A landscape with many peaks, sampled at points; each row gives a point and its height.
A climber steps from a point to the highest of its 2 nearest points, and stops where none of them is higher. Distance is the straight distance between rows; heights are no part of it.
q82 height 207: [192 128 139 203 158 126 144 126 137 161 161 140 162 172 120  98  99 104
 167  96 124  89  96  95  60 121 116 111 105  94 149 156 137 153  76 154
 126 145  87 140 150 116  98 140 113 110 100 128 128 162 112 159 126 175
 169 199  93  95 177]
q343 height 377: [ 74  81 150 150 173 118 132 124 140  97 171  96 139 173 129 154 111 110
 151 116  84 105  80 103 161 126 157 109 115 136 151 131 105 193 146 113
 192 132 138 110  89 120 148 160 138 164 159  68 126 159 145 118 111 137
  89  77 104 184 178]
q848 height 631: [156 123 133 170 167 105 113 152  68  78 119 158 148 172 209  98 202 172
  92  82 156 125 127 126 149 164  68 133 118 112  95 108 109 131 105 133
 197 147 196 132 121 148 128 114 104 158  76 132 102 136 123 102 172 125
  83 142 144  74 164]
q222 height 589: [126 136  78 119 137 140 147 126  93  90 106 108 168 119 187  99 105  95
  82 131 109 168 192 106 116 112 102 194 129 100 151 125 122 101 213 137
 112 162 157  78  91 142 147 140 145 107 148 189 119 132 154 133 168 106
 196 122 101 111 103]
q979 height 483: [161 167 114 137 107 105 175 117 155 162 109 115 113  95 113 154 106 145
 175 151  97 161 169 146 102 105 174 105 148 112 150 155 140  89 111 140
 110 129  95 131 155 134  96 149 133 132 149 141 110 162 216 117 165 194
 160 124 150 103  80]
q131 height 231: [153  86 164 178 178 164  96 139 180 191 145 140 174 135  83 101  90  90
 188  83 157  66  80 121  87 131 114 145  88 144 148 123 150 169  81 137
 130 113 100 121 142 140 125 157 153  82  81 136 131 126 120 150 113 124
 165 179 116 129 177]
q955 height 571: [ 97 148  97  78 122  99 114 146 130  49 106 154 142 145 193 122 173 136
  77 148 128 122 146 153 198 135  82 176  99 140  74  98 124 108 145 141
 140 118 178  94  90 158 147 147 135 157 116 147 105 144 178  96 190 110
 104 141 165  85 107]
q516 height 600: [135 121 113 146 134  69  95 157  87  60 149 176 161 163 213 105 151 130
  68 113 142 130 132 113 168 163  70 130  92 139  82  89 133 126 135 130
 158 116 176 111 131 135 145 108 136 137  97 118 112 108 154 111 169 102
 125 116 131  86 113]
q150 height 621: [141  92 142 122 114 133 111 130 128 182 130 130 147  94 108 123  92 114
 144 105 198 110 124 107 113 150 134  79 134 186 147 142 125 152 102 109
 101 106  95 153 119 115 100  94 163  73 101 131 139 129  68 171 107 132
 160 131  86 140 127]
q114 height 598: [102 152 115  71 113 191  97 110 160 139 174 110 103 117  78 143 105 133
 149 195 159 133 107 143 184 152  81 103 129 200 121 119 139 147  95 104
  95 147 162 113 111 103 110 144  93  97 102 147 120 103  41 141  83  86
 163 155 118 132 127]
q384 height 671: [ 82 109 104  43  69 168 152  99 110 111 111  78 122  76 126 163 117 119
 130 127 172 166 117  97 180 137 121 108 141 187 145 153  90 103 142  95
 107 133 184 142  84 117  87 130 129 112 163 140 116 135  80 150 115 129
 141 111  91 126  32]
q685 height 588: [100  54 110  81 108 131 109 141 127 123 101 119 150  94 112 121 130 111
 174  74 121 112 149  79 114 129  98 108 131 162 115 139 117 129 151 169
 107 108 137 158 137 144 148 127 187  88 107 147 159  59 147 136 116 120
 158 186 110 116  58]
q633 height 77: [172 176 154 135 147 159 176 113 131 143 137  90 106 125 144 126 100 123
 130 147 129 143 124 141  62 117 153 115 145 126 181 169 105 125 129 117
 158 190  72 103 109 129 119 138  86 139 157 151  94 162  77  91 119 154
 144  84 130 152 167]
q600 height 456: [145 170 146 202 121 124  97 130 118 142 136 153  77 175  89 144 166 114
 140 194  82 125 146 150 167 166 120 153 100 132  87 113 180 120  59 169
 130 136 136 155 147 130  88 149 108 172  74 107 123 178 138 149 137 103
 124 168 144 128 156]
q70 height 403: [ 91 112 134 114 126 175 135 137 184 123 157 132 136 149 134 144  78 113
 164 130 122  72  54 141 152 109 135 135 120 173 148 114 111 193  98 109
 154 106 127 105  87 116 103 191 108 142 170  86 135 139 151 115 128 156
  93 102 125 135 154]
q491 height 91: [110 105 108 131 119 114  72 119 157  84 148 176 154 158 133 111 149 119
  95 118 171  83  84 137 171 150 126 124 139 134  62 106 106 142 111 116
 128  56 149 164 162 112 119  93 124 124 128  90 166 100 129 156 147 112
  84 141 110 115 137]
q908 height 310: [117 142  74 170 141 137 137  94 113 123 146 164 158 141 102 132 166 163
 101  99 166 183  94 124 149 164 129 124 124  58 121 141 154 149 147 140
 156 121 194 100 153 119 148 155 110 124 129 102  99 139 159 190 121 108
  74 171 112 100 122]
q795 height 482: [ 66  96 131  96 132 153 120 153 181 113 121  94  91 104  61 181 125 123
 206 148  78  93 139 146 150 118 110 140 125 170 116 134 142 147 119 154
 113 110 149 131 125 152 123 165 137 143 126 117 122 114 172 127 130 127
  92 170 170 124 135]
q61 height 527: [157 169  68 163  67 166 146  84  82 164 159 113  90 136  96 126 107 123
 113 145 116 170 122  99 147 135 145 178 122  98 140 128 206 112  94 118
 103 148 146 142 123  85 102 146 137 111 137 145 130 113  93 197 106  92
 186 130  70 135  65]
q786 height 636: [116 127 171 181 116 106 171 125 100 116 134 138 109 187 191 150 194 158
 132  80  89 177 119 113 113 148 115  83 109 102 105 137  86 142  76 159
 182 197 145 147 120 119 150 121 111 175 125  52 123 245 129  79 114 181
  85 127 166  97 127]
q144 height 491: [136 194 116 172  74 143 122 112 133 170 150 154  74 152  89 150 117 128
 126 206  85 153 127 141 175 137 138 191 109 112 106 107 195 107  63 133
 100 133 133 145 148 107 115 159 111 151 140 100 146 139 110 163 124  98
 170 146 123 156  96]
q498 height 526: [123 123 153 115 128 136 113 118 117 142 146  91 109 111  76 130  81  91
 126 197  97 130 146 137 169 135 158 125 122 165 149 138 155 130 128 101
 119 134 130 139 127 108 114  91 127 137 147 112 133 131  70 141  94  95
 137  88 119 189 140]
q232 height 461: [134 144 124 137 100 137 107 116 126 170  43 149 141 112 139  93  99 121
  75 104 128  97 126 162  82  93 199 198 136  69 148  96 112 107 170 114
  79  74  65 125 142 119 108 105 172 137 154 127 167 133 162 133 146 142
 103  95 130 150 156]
q573 height 537: [173  96 164 110 122 102 150 111  73 122 158 144 207 123 151  92 100 120
 100 102 149 111 129  97  78  97 174 102 151 121 154 136 126 131 157  83
 108 109  82 144 155  86 128  56 127 113 160  99 164 104  97 130  85 125
 105  98  95 161 163]
q497 height 329: [139 137  96 178 175 112 144  86 126 100 108 133 144 166 103 122 146 146
 149  98  70 112 129 145 122  85 159 178 122  29 146 112 152 152 172 143
 162 131 156  82 106 167 135 203 141 187 127 103 104 136 190 141 153 111
  73 122 128 141 163]
q669 height 525: [ 87  99 170 134 137 154 114 136 147 153 120 100 119 108  72 155  87 107
 121 148 108 131 164 138 138 126 179  97 131 130 186 144 129 152 159 116
 128 143 119 120 140 106 144 110 124 114 167  69 114 149 127 140  88 121
  83 110 155 186 175]
q519 height 215: [139 153 185 152 182  97  59 172 130 130 145 188 103 180 160 128 127 113
  73 171 143 101 120 167 149 175 109 118 102 139 104  92 127 144 114 103
 159 117 131 121 160 144 146 101 107 145  91 123 118 133 102 104 150  97
 116  85 175 125 197]
q734 height 557: [135  97 149 103 110 152 195 114 107 160 106 157 148 105 141 145 151 179
 108  46 187 185 100 112  77 130 134  91 145 105 154 146  70 131 143 112
 114 152  89 123 134  99 154 132 107  93 182 105 141 117 110 119  75 158
  90 118 143 140  81]
q504 height 330: [102 139 102 187 154 124  99 128 128 128 186 178 130 167 106 124 151 119
  76 135 136 170  83 132 176 183 148 135 105  80  82 110 156 171 150 138
 174 110 174 123 165 117 183 118 140 140 120  82 115 105 157 190 138  89
  90 122  87 127 112]
q662 height 504: [120 118 142 108 189 104  82 147 187 110  76 159 159 171 145 142 167 115
 146 131 104  76 123 145 147 156  87 152  71 179  70 121 137 113  98 136
 102  81 103  79 123 173 131 143 125 121 103 157 158 154 173  91 159 139
 149 144 200  97 155]
q234 height 286: [126 150  88 178 159 181 112 114 159 155 108 188 163 167 129 105 144 138
  79  84 194 117  72 150 127 152 128 170 109  86 117 120 120 159 135 133
 141  93 130  78 137 135 148 179 135 112 133 129 137 161 162 167 145 118
  91 148 115  91 153]
q636 height 502: [153 132 120 102 130 101 128 134 110 104 157 139 162 114 117 126 106 132
 118 131 114 126 163 133  98  97 141 111 154 103 142 138 146 113 173 119
 109 128 119 117 173 102 152  90 108 114 144 124 121  94 145 126 121 122
 112 131 130 134 150]
q838 height 410: [117 181 155 145 166 138 114 110 154 155 144 125  43 117 112 121  97 114
 100 201 132 144 122 185 158 126 147 164 131 102 160 122 128 131 134 119
 196 144 127 110 113 133 146 147 126 161 122 125  73 119 108 109 156 105
 142  52 119 149 162]
q536 height 580: [129 168 114 121  68  98 122 108 131 123 155 124  94 160 149 131 157 114
  76 165 123 164 130 114 127 143 152 114 145 124 100 141 105  78 141 106
 121 127 104 162 160 112 158  61 126 118 150 141 175 147  99 129 128 136
 161  91 100 147  68]
q473 height 715: [153 145  86 101 110 151 184  84 106 164 149  73 109  63 117 139  92 143
 151 114 184 173 126 112 152 132 162  89 152 164 176 155 147 113 131  98
 132 148 140 124  92 119  77 157 131 114 142 157  92 143  68 162 123 139
 183  96  70 128  74]
q489 height 150: [160 105 106 125 159 111 114  74 125  81 136 143 206 138 142 117 150 110
 117 140 123  85  59  83 171 149 135 137 116 164  87 147 147 121 116  78
 105  73 120 127  99 133  92 115 160 134 139 119 183 150  99 137 111 116
 142  93 118 145 126]
q916 height 236: [111 123 205 148 125 140  76 168 144 153 111 178 104 178 137 126 148 121
 114 120 150  78  91 152 128 142  74 121 110 158 108  83  99 166  88 127
 161 126 132 153 137 131 128 120 116 138  85 113 155 130  95 128 129 137
 102 141 154 111 188]
q945 height 563: [131 149 145  84 137 185 119 114 148 159 184  94 126  81  77 124  59 122
 127 186 179 149 137 156 147 137 125 101 134 192 186 150 138 133 121  93
 114 144 139 108  96 117  94 128 100 105 119 134  74 113  37 143  97  95
 132 103 126 151 170]
q743 height 52: [140 144  81 123  69 159 127 101 192 128 142 133 117 144 118 122 100 124
 136 101 155 117  90 136 114 105 188 110 155 130 135 161 102 121 136 114
 101  85  90 151 169 105  89 124 112  86 194 118 163 136 115 141 138 169
 109 134  86 125 109]
q764 height 511: [126 134 125  83 129 129 151 116 148 175  95 128 101  89  92 192 117 154
 164 170  91 165 129 150 119 126 157 113 139 156 145 170 127  86 104 113
  78 136  60 124 132 122 109 145 149 144 171 146 135 107 167  83 118 158
 151  83 163 110  45]
q918 height 427: [141 105 120 155 123 123 117 136 122 176 102  96 110  86  63 133 107 118
 194 135  98 103 178 117 134 121  99 124 127 151 152 144 181 106  75 159
 104 127 125 158 122 141  81 144 146 109  57 143 106 142 142 163 130 129
 170 201 133 127 126]
q255 height 744: [197 182 119 166  84 112 149  91 123 186 190  96  45 150  97 137 172 150
 132 159 118 165 111 137 105 136 167  99 160  85 100 142 169  83  83 118
 135 159 120 160 171 114 139 112 126 142 102 153 128 111  88 136 106 131
 149 118 106 135  88]
q235 height 553: [ 99 101 196 163 162 135 147 166 121 176 138  99 120 116  99 182 127 121
 135 116 135 183 146 131 109 176 133  51 128 142 167 162 124 161 129 139
 155 172 121 133 126 115 165 122 126 127 116  91  91 149 117 123  80 137
 118 131 165 170 145]
q826 height 424: [179 150 139 177 110 119 116 120  82 158  45 159 143 143 172  86 142 134
  56  97 115 126 129 147  88  94 155 205 139  38 143  86 128  93 138 131
 117 132 102 120 127 133 133 113 137 154 115 138 156 160 139 134 145 121
 113 107 148 126 172]
q244 height 630: [125 141 132 113 165 151 117 127 156 118 182 104 158 120  83 153 115 107
 157 191 107 123 128 104 165 179  64 103  79 188 138 150 154 141  92 135
 100 149 149  91  95 121 108 141 107 111  94 142 104 145  84 131  89  94
 160 163 163 129 130]
q913 height 129: [126 123  96 134 149  58  93 112 135  58 132 125 174 158 168 107 160 100
 109 142  87  68 130 110 185 133 157 118 128 144  75 143 116  96 167 125
 135  60 108 144 135 152  90  82 161 146 151 116 183 140 149 110 174 129
 122 103 125 141 126]
q787 height 35: [178 156 110 137 134 163 157  95 165 125 153 140 141 122 129 111 130 148
 158  84 160 116  79 122  83  88 181 132 171  89 157 148 135 125 151 102
 134 111  83 108 134 118 110 171 103 120 177 138 120  98  99 127 123 164
 104 112  98 125 134]
q989 height 152: [145 127 155 119 153 110 102 187  88 142 107 147 133  95 163 110 138 150
  89 106 186 117 148 145 100 139  81 137 139 124 129  90 127  99 137 125
 130 110 123 123 139 135 151  99 126 114  91 180 101  71 135  99 162 100
 141 120 156 119 145]
q833 height 566: [ 87  77 119 106 182 104  85 154  95 130 108 103 137  86  74 150 138 112
 126 145  85 153 181 132 149 143 152 139 134 121 129 124 171 105 187 130
 117 104 151 107 151 154 183 103 179 134 122 150 124  43 173 137 118  67
 115 104 146 149 127]
q75 height 622: [ 99 124 103 110 132 121 144 111 112  71 110 113 175 118 180 111 100 118
  82 128 135 138 135 106 158 108 108 142 117 131 141 137 108 137 173 123
 116 138 174  87  74 132 113 137 130 120 159 118 112 191 134 131 152 132
 142 110 109 128 143]
q60 height 582: [134 139 152 143  94 134 166 131 101 135 134 139 111 149 129 141 133 131
 108 119 106 162 137 112 108 146  65 117 115 139 123 137 130 147  85 149
 124 200 145 125 105 102 136 133 112 133 107 103 126 170 115 130  82 127
 146 161 147 117 111]
q727 height 357: [118 107  85  88 158 114 143 126 119  88  84 102 172 106 100 121 156 182
 177  82  84 113 199 134 100  62 150 147 171  78 147 130 115 113 201 138
 109 118 139 102 118 168 141 142 134 148 167 166 125  70 192  95 144 119
  58 149 146 135 142]
q130 height 72: [119 120  76 108  58 132 101 114 160  70 122 154 165 135 163  81 111 115
 102  90 177  88 116 114 129  95 153 139 152 129  94 125  91 133 156 141
 102  62 143 160 166 112 111  85 132 105 161 108 185 117 135 141 166 150
  89 157  86 105 111]
q704 height 548: [105 117 108  72 109 123  98 143 155 116 132 138 109 132  98 115 150  95
 140 152 136 128 123 108 152 159  85 136 114 152  75 120 140 125 122 149
  89 120 157 156 154 122 167 108 152  79  90 173 160  59 106 154 103  90
 191 170 125 131  61]
q751 height 462: [110 112 137  45  73 156 106 125 169  97 135 163 109 117 132 116  73 111
 167 132 142  73  68 138 147  86 126 172 116 186 105  96 101 156  83 121
  88  83 116 152 116  87  88 133 141 115 157  86 169  70 117 113 140 143
 141 130 102  99  88]
q567 height 558: [174 139 104 146  87 127 176 107  65 140 139 134 140 107 128 113 119 136
  79 134 140 186 139 107 119 123 112 131 123 100 156 140 155 132 119 123
 123 174 159 114 109  93 127 128 128 135 133 118 116 138 116 172 101 108
 172 134 100 117  90]
q881 height 634: [ 96  73 139  64  77 156 133 131  75 158  95  84  99  53  84 162 100 111
 133 125 119 160 166  99 152 138 142  82 165 162 164 132 120 127 156 117
 104 146 141 171 117 107 123  93 159 118 148 130 119  83  92 147  80 114
 122 103 103 155  68]
q730 height 303: [121 104 116 180 181 119 124 130 151 124  97 124 167 138 135 124 145 141
 168  79 103  80 132 136 111 108 131 147 107  97 134 113 137 157 132 138
 149 111 141 109 128 179 121 183 149 138  92 126 110 141 191 128 169 140
  99 162 148 115 187]
q958 height 355: [ 95 113 122 188 136 117 141 112 119 110 183 154 132 182 125 130 118 104
 124 120  86 158  74 110 157 136 176 143 108  93 122 129 137 169 148 129
 185 146 145 132 137 106 165 151 150 158 178  50 159 135 168 142 120 145
  90 101  75 161 132]
q671 height 624: [ 97 163 136 139  79 102 158 118 103 112 157  76  64 150 145 122 130 107
 107 159  85 172 112 125 153 124 153 110 159 124 115 139 124 106 144 124
 185 169 148 178 121 103 135  94 121 170 163 113 121 156  99 120 128 140
 127  88  78 173  87]
q588 height 542: [138 168 119  53  86 117 140  91 150 136 119 132 103 107 152 157 152 154
 107 189 111 157  99 143 146 128 165 118 149 151  90 134 100  59 122  87
  80 107  86 156 134 120 136 107 146 141 164 167 169 103 129  88 129 142
 168  54 136 123  46]
q503 height 676: [136 160 112 176 100 107 130 122 110 116 185  66  50 180 126 128 169 129
 118 149  80 136 117 100 130 132 140 103 156 109  90 148 130 110 106 155
 195 181 153 195 158 118 130  81 110 170 108 139 120 124  71 144 108 132
 119 151  82 137 114]
q897 height 535: [106 157  83  40  91 107 114 125 133  57 110 126  94 123 144 157 164 154
 143 183  95 122 134 133 179 113 105 162 134 147  70 108 128  98 138 130
  94 116 158 121 121 152 144 141 115 132 121 171 134  86 141  88 141 114
 129 140 153 100  82]
q935 height 567: [129 177 132 141 100 152 140 127 173 122 157 142  64 207  88 144 171 138
 171 140  88 125 112 138  79 119 124 142 110  84  89 134 139 137 104 176
 132 160 109 141 189 137 173 135  67 133 127 120 145 125 122 127 102 162
  89 213 148  95 153]
q315 height 503: [159  93 144 140  97 118 137 117 121 145  92 157 166 125 172  96  82 112
 102  83 166  84 117 118  55  86 189 129 135 105 169 113 101 137 139  98
  94  92  57 164 156  93 106  92 149 112 155  85 169 152 142 132 129 170
 103 116 105 132 164]
q436 height 577: [188  98 177 106 136  93 124 127 115 151 183 134 159 131 122 103 119  96
 129 120 171 108  89  96  76 138 138  45 127 162 117 145 103 140 104  86
  96 122  61 165 152  92 139  48 139  88 125 126 161  85  45 136  60 112
 159 108 106 159 135]
q577 height 193: [117 160 130 154 153 111  95 126 132 111 108 139 125 156 141 107 156 110
  66 170 134 105 121 142 150 151 129 172 117 118 103 125 138 111 144 116
 117 106 131 120 124 144 139 100 137 123 111 162 154 165  96 139 134 101
 148 114 145 146 164]
q356 height 258: [ 88  83 176 139 141 123 120 176 139  91 131 144 174 178 203 106 122  89
 110  80 140  67  92 113 122 136  85 137  94 159 115 104  86 179 136 121
 156 131 112 122 114 115 155 120 120 114 127 104 162 157 123 107 128 139
 125 133 140 129 177]
q837 height 455: [165 135 118 136  96 112 169 130 128 172 135  81  97  72 121 149 126 141
 180 127 109 137 177 111 125 142 107  83 148 158 128 150 150  90  77 146
 126 134 118 158 127 143  77 142 153 124  83 148 107 153 150 126 149 163
 200 146 144 102  68]
q444 height 540: [103 134 124 168 138  98 113 171 177  86 111 136 121 193 199 118 169  95
 122 127 117 106 159 140 130 151  87 144  93 157  78 124 112 114 128 172
 139 115 119 115 120 177 129 145 128 123  99 166 139 200 158 103 181 170
 149 164 156  92 148]
q572 height 666: [146 129 143 171 129  95 130 126  75  70 119 151 122 219 194 111 207 153
 122  86  93 125 126 121 119 146  76 110 106 113  77 122 107 133  84 166
 171 170 156 145 127 148 119 105  87 167  92  98 130 201 125  93 133 167
  88 170 163  85 165]
q929 height 623: [ 86  17 133  85 135 125 126 142 118 108  85 113 220  76 146 142  92 122
 192  72 114 100 151  52 113 112  98  97 122 161 154 143 109 149 126 153
  77 122 130 140 103 142 110 138 168 102 136 101 155 134 164 128 105 127
 157 155 122 118 134]
q170 height 393: [182 121 167 134  86 116 168 139  42 157  85 136 127 118 176  85 130 118
  60  93 122 141 179 120  47  83 134 165 164  67 159  99 125 102 160 123
 109 159  86 140 139 106 146  67 144 139 134 153 152 121 113 102 114 147
 145  98 120 145 129]
q562 height 471: [137 135 154  98 141 136  82 119 151 128  31 156 120 141 108 153 151 153
 140 139  95  86 109 170 128 123 125 181 103 134  85 105 131 115 100 120
  72 104 104  99 107 150 115 150 139 144 106 147 165 147 141  98 115 114
  92 141 231 125 162]
q599 height 390: [130 112 109  98 126 114 130  92 139  90  82 100 132 148  71 139 148 153
 161 124  66  95 152 149 113  71 162 149 145  80 128 133 132 117 168 134
  96 129 119 124 127 150 116 127 116 136 156 128 147 140 134 104 118 125
  46 174 186 143 164]
q626 height 171: [201 145 108 146 178  94  77  99 135 122 126 175 187 150 140 107 147 132
 104 159 151  85  94 133 130 138 127 145 104 122  93 145 160  86 104  95
  88  62 113 110 148 143 110 112 137 112  88 165 153 125 123 138 155 111
 156 116 152 117 151]
q59 height 613: [125 177 130 161 120 147 155 134 149 138 169 134  78 200 114 145 141 128
 100 165 110 193 130 140  69 135  99 122  95 107 122 149 119 142 119 161
 129 205 107 102 151 111 203 118  82 127 140 135 145 167 104 136  75 150
 141 165 146 116 133]
q976 height 116: [185 152 144  98 187 146 173 160  68 117 136  79 141  73 158 112 139 152
 149 121 182 160 166 126  72 121  95 110 174 140 167 121  95  94 148 103
 140 147 101 118  89 141 136 147  72 108 130 223  82  73  72  73 132 127
 170  94 105 144 128]
q264 height 584: [123  92 134 121 104 105 189 113  81 108 150 116 150 142 180 135 156 140
 125  63 159 169  85  70  96 149 103  73 140 142 117 143  72 137 134 112
 160 167 136 136 111  98 145 107 109 115 151 101 128 142  88 111  82 138
 115 124  95 143  70]
q454 height 430: [ 53 107 109  94  93 183 100 155 189 146 125 134 116 117 123 137  51  99
 133 121 164  74  93 145 162 105 169 159 128 186 147 106  92 178 126 125
 114  78 118 125 112 106 122 156 143 117 180 101 153 109 146 140 153 158
 118  88  96 137 120]
q910 height 428: [136 144 125 110  92 125  97 119 152 133  43 128  82 162  95 131 159 143
 142 134  73  88 142 166  84  78 169 192 144  66  99  90 133 102 130 149
  78 109  95 150 163 152 140 112 120 127 120 144 169 121 152 123 118 132
  95 189 191 130 153]
q798 height 654: [ 99  55 121  93 159 133 142 102  82 110  80 124 230  61 161 126  94 125
 120  90 147 140 145  73 164 141 134 126 114 154 160 138 134 137 159 106
  98 118 144  92  65 140 113 136 177 123 151  94 125 148 153 132 116  98
 134  95 105 124 122]
q469 height 531: [129  98 187 119 127 137 165 157 108 205  84 126 115  87 109 167 152 154
 137  95 164 181 153 108  72 165 114  46 141 133 164 153  90 128 108 137
 108 163  83 140 124 106 146 124 126 103 119 120 127 133 112 108  65 145
 134 141 189 146  97]
q22 height 533: [109 115 115 139 136 108 112 156 113 163 148 138 125 106  69 151 133 122
 132 152 112 166 163 118 147 164 109 127 127 121 116 112 186 122 151 148
  97 124 158 128 166 131 180 108 148 107  88 140 110  62 161 173 115  72
 156 152 131 118  79]
q818 height 134: [175 140 143 150 172  96 157 181  73 133 181 115 118 109 209 115 146 151
  97  92 207 167 154 127  92 146  80  98 144 129 138 122  99 104 147 118
 176 164 138 122 140 140 161 125 106 104 106 190  78  82 107  93 165 135
 185 113 103 120 115]
q681 height 109: [ 99 126 123 164 115  73 106 131 167  70 184 170 138 160 128 129 151 113
 127 160 115 114 128 113 185 147 155  84 133 154  63 135 123 127 128 140
 143  69 145 171 167 129  94  79 123 142 150  80 170 134 162 146 172 155
  97 131 109 126  98]
q529 height 442: [100 160 137 111 129 150 107 151 159 141 172 169  86 122 128 132  88 120
 108 191 127 145  95 176 153 120 141 185 123 113 131  86 136 132 135 112
 147 120 122  99 140 111 175 165 130 163 141 107 103  59 172 118 156 101
 126  41 126 128 112]
q613 height 601: [100 162 130 131 151 174 128 130 179 140 119 101 130 119  99 144 104 132
 148 178 128 133 185 138 150 153  81 117  94 187 158 160 145 142  97 173
 108 144 154  98 103 130  81 148  92 112 106 146 102 212 141 130 127 139
 149 193 175 119 171]
q196 height 573: [107 162 149 177 145 123 143 164 174 123 149 125 126 163 156 134 145 101
 141 164  96 133 158 125 154 181  69 107  88 174 116 151 144 141  86 178
 146 153 134 119 112 144 103 146  98 135  91 147 121 216 173 129 155 163
 178 177 165  91 145]
q461 height 96: [195 173 158 132 169 141 182 112  70 107  90  65  90 106 184  86 149 153
 103 127 159 161 161 150  82 101 125 127 158  98 174 147  95  93 145 123
 192 174 123 124  76 154 107 131  80 148 128 188  76 155  64  69 144 138
 146 101 115 168 167]
q830 height 259: [140 146 109 180 156 160  63 141 179 186 132 157 161 149  88 113  98 103
 125 133 170  87 100 166 107 146 134 181  97  93 122 106 146 144 113 131
 106  74 110 119 163 130 130 146 122  90 101 125 137 127 156 190 141 111
 134 172 119 112 177]
q689 height 684: [185 156 122 129 117 114 149 126 101 170 178 117 102  86 109 127 146 173
 138 126 180 157 128 128 109 130 141  79 176 126 136 134 148  90 116 106
 151 133 119 166 157 123 128 110 130 122 100 161 102  62  94 139 128 116
 133 115  97 130  83]
q726 height 331: [ 75  66 116  85 148  92 119 171 123  91  89 109 169  74 119 137 118 143
 156 106 106 115 214 138 131  91 126 129 134 119 139 112 118 134 172 156
 111 110 164 122 137 165 136 123 127 137 139 111 108  96 212  96 161 125
  77 141 165 107 152]
q692 height 667: [184 112 124 117 118 122 162 112  86 202 136 102 141  53 104 120 109 140
 143  97 191 145 160 104  98 127 158  86 160 154 158 140 143 105 135  94
 100 133  79 142 122 128  94 109 152 103 111 165 106 100  64 161 104 131
 177  87  82 140  95]
q863 height 356: [104 163 121 151 151 144 149 102 129 122 116 109  74 128 113 112 128 151
 161 133  93 144 122 166 186  91 147 155 120  59 176 120 148 171 151 147
 232 153 187  96  75 151 115 224 124 189 132 101  84 150 164 123 185 112
  73 116 117 141 170]
q882 height 381: [144 166 153 127 139 130 138 111  88 143  94 135  58  84 129 122 116 166
 109 151 132 165 137 174 157 103 147 161 148  67 171 100 140 134 151 129
 197 147 177 120  99 136 128 166 136 186 110  95  77 122 138 108 172 101
  94  80 154 143 145]
q357 height 170: [145 141 124 160 107 113 104 165 124 151 102 137 107 101 136 119 116 124
 115 137 148 112 148 155 147 124 126 157 134 125 122 103 150 109 122 130
 129 112 152 139 135 135 117 128 152 134  96 164  96 131 161 144 170 121
 158 110 127 110 135]
q180 height 496: [ 98 124  96  33  77 151 102 127 162  82  90 157 111  92 123 144 124 150
 168 124 111  92  81 146 172  87 128 175 141 151  92 100 126 117 108 123
  89  73 142 137 130 130  95 160 154 148 149 124 150  59 171  96 138 118
 114 114 139 102  85]
q177 height 519: [114 112 134 121 152 129 144 145 202  96 145 118 109 159  95 151 148 117
 205 123  83 101 132 138  86 106  83 132 103 150 103 142 126 157 126 173
 140 143 121 116 143 163 148 152 103 107 111 132 137 118 143 107 113 149
 122 217 162 106 158]
q2 height 279: [ 67  88 118 156 130 121 108 171 158  94 128 138 169 158 164  98 107  84
 132  86 116  64 149 117 128  98 105 152 108 132 135  96 119 174 148 155
 122 104 162 123 129 147 143 133 139 129 126 105 141 128 186 148 167 132
 107 161 106 115 170]
q938 height 57: [181 155 129 129 202 167 176  80 142 157 161  83 120 107 119 123 148 156
 163  94 176 129  81 131  83 117 183  98 161 127 168 166 122 117 142  85
 165 125  71 103 113 148 117 155  93 116 163 171  96 125  49 104  88 150
 115  87  98 172 165]
q77 height 450: [108 105 130  72 110 189 119 146 143 150 106 104  97  60  53 144  74 129
 187 158 112 123 176 142 130  99  89 141 127 161 165 125 155 127  97 149
  79 145 134 115 117 129 106 154 128 100 116 145  95  97 133 150 111 119
 148 170 152 108 122]
q191 height 611: [102  93 142 171 128 103 169 123  81 137 120 102 140 123 167 148 178 169
 127  53 128 182 115  86 102 149 127  59 132  92 134 147 100 148 111 131
 206 171 147 148 103 132 163 134 135 156 136  82 124 193 135 106 100 145
  96 111 128 148 112]
q783 height 599: [ 46  66 134  71 150 106 101 155 111 116  91  80 152  70 111 146 116 108
 124 148  97 138 166 121 173 140 127  98 133 160 130 135 110 116 179 122
 115 129 148 140 102 136 146  82 163 132 145 138 108  97 136 117 110  96
 132  91 131 165  99]
q74 height 473: [131 167 113 107 103 124 144 148 124 121 177 171 129 107 135 107  71 142
  99 150 151 155 149 152 102 103 147 139 154 110 162 112 110 141 170 102
 118 139  99  99 146  94 156 129 103 115 155 126  86  73 146 119 149 143
 135  71  94  97 103]

Where does a climber stop that starts at each point below?
q837 => q255
q70 => q572
q519 => q573
q787 => q577
q743 => q577

Call two points neighbours if one is among the 2 nearest of the other. Go from one point of each pair to the other, from neighbour to neighbour, staying as high as possible. Name the lowest point that can't be avoided.
q798, q235 => q600
q473, q255 => q692
q798, q255 => q22
q572, q244 => q669
q235, q572 => q469
q798, q59 => q567
